A landscape with many valleys, sampled at points; each row gives a point and its height.
From any point a ball rolls to the lowest of the 4 points nearest to it. It stops when none of these is lower. Distance is the straight distance between rows; heights are no part of it.
(403) (h 561): [208  77  59 169 114 156  75 139  69 123  72  87 154 138 131 172]
(89) (h 414): [193  83  62 167 135 138  81 152  63 127  73  61 165 120 137 171]
(400) (h 675): [120 148 145  74 101 126 168  99 205 119 166 163 137 165 125 107]
(15) (h 388): [130  96 145  60 105 135 169 105 172 134  82 118 106 154 117 121]
(271) (h 727): [209  82  79 152  99 164  94 129  88 123  67 132 118 141 118 160]
(556) (h 47): [177 102 122 190 130 152  87 144  59 128  96  93 150 107 143 161]
(485) (h 322): [ 85 160 126 121 134 125 135 123 178 120 189 160 146 139 127 105]
(286) (h 386): [149 119 148 172 132 146  99 133  66 129 106 119 131 115 133 145]
(62) (h 45): [105 157 160 124 123 124 109 136 151 134 177 161 120 149 119 108]
(484) (h 464): [117  94 141  69 126 114 167 114 159 122 104  99 121 124 124 117]
(76) (h 776): [222  99  90 172  91 169  82 136 101 130  83 175  89 140 139 185]
(85) (h 336): [136  95 128 165 142 135 104 143  68 130  89  85 154  98 138 150]
(116) (h 387): [191 142 141 203  97 132  79 136  67 146 138 157  54 142 141 133]
(218) (h 61): [100 135 155 168 159 116 105 138  69 125 126 114 154 103 129 135]
(453) (h 219): [115 140 164 125 131 128 120 127 124 126 130 135 113 140 113 124]
(514) (h 327): [ 90 131  98  95 154  97 179 112 181 105 153 116 145 111 133 110]
(121) (h 320): [110 169 155 121  93 113 117 133 170 154 197 176 111 155 108  96]
(171) (h 509): [110 161 137  98 116 125 144 108 196 129 193 170 141 153 125 103]
(55) (h 315): [183 114 150 165 107 159  95 127  91 138  90 153  85 137 134 151]
(231) (h 478): [106 138 119  89 133 117 173  93 197 105 160 127 146 141 131 102]
(305) (h 319): [ 84 134  84 109 166  76 185 141 156 109 142  86 143  89 147 126]
(370) (h 255): [ 82 149 131 125 155 114 117 137 135 104 169 137 151 121 113 115]
(232) (h 295): [143 100 148 125 119 152 103 122  98 140  78 134 107 127 122 146]
(359) (h 622): [126 130 148  59 111 118 180  77 198 120 124 138 114 157 126 117]
(47) (h 383): [153 160 174 158 102 135  96 143  98 147 131 151  73 152 112 129]
(132) (h 397): [ 78 159  88 122 156 131 146 131 179 109 194 145 168 114 140  97]
(274) (h 291): [139 162 162 136  85 119 100 129 125 154 158 166  81 161 112 100]
(8) (h 405): [102 110 113  77 145  92 178 136 154 125 118  88 126 111 126 127]
(221) (h 262): [179 119 150 134  98 169 107 121 119 142  72 156  80 154 121 145]
(468) (h 253): [145  92 122 114 117 150 122 129  99 134  73 109 121 121 125 139]
(430) (h 114): [157  96 127  84  96 162 141 115 130 144  47 131 105 135 101 140]
(511) (h 491): [141 155 161 214 135 119  77 146  48 132 153 147 123 123 145 134]
(531) (h 321): [127  92 119 127 152 117 124 157  83 141  83  62 160  90 126 148]
(14) (h 109): [139  95 128 123 132 145 122 134  87 134  77  92 142 109 128 144]
(372) (h 402): [105 129  88  83 146  85 210 133 175 126 131  77 129  98 164 132]
(203) (h 332): [195 119 146 181  99 146  96 129  87 144 114 164  68 147 135 150]
(267) (h 467): [112  94 111  74 149  91 180 172 142 142 109  64 128  86 142 150]
(549) (h 256): [100 159 157 167 128 117 101 145  94 129 159 146 120 138 115 113]
(280) (h 534): [ 94 128 143  92 140 120 147 108 157 109 141 129 128 138 121 107]
(398) (h 341): [131 136 175  95 108 139 131 107 147 137 121 156  97 160 111 112]
(417) (h 692): [126 171 130 102  95 134 147 108 215 150 212 184 154 145 139  93]
(115) (h 21): [ 77 159 132 156 161 115  96 144 103 126 172 155 152 122 120 120]
(150) (h 674): [106 167  82 115 126 146 172 100 217 122 194 147 173 124 153 106]
(498) (h 100): [104 122 148 132 143 131 129 123 103 121 108 111 139 123 117 128]
(390) (h 12): [ 74 161  56 124 168 108 178 123 187 109 173 107 174  98 143 105]
(216) (h 210): [123 126 163 137 129 148 114 132  97 126 117 136 113 130 114 127]
(308) (h 325): [ 66 149 101 142 180 101 135 131 136 106 168 132 169  99 136 105]
(427) (h 312): [ 79 131 133 141 182  93 129 141  98 116 118  94 164 100 123 132]

For each start below, name every point that the ball comes to, in order.
(267) => (305), (390)
(55) => (221), (430)
(47) => (216), (498), (218)
(271) => (468), (498), (218)

Where does a ball stop that starts at each point below?
(76) => (430)
(359) => (430)
(400) => (390)
(8) => (390)
(484) => (430)
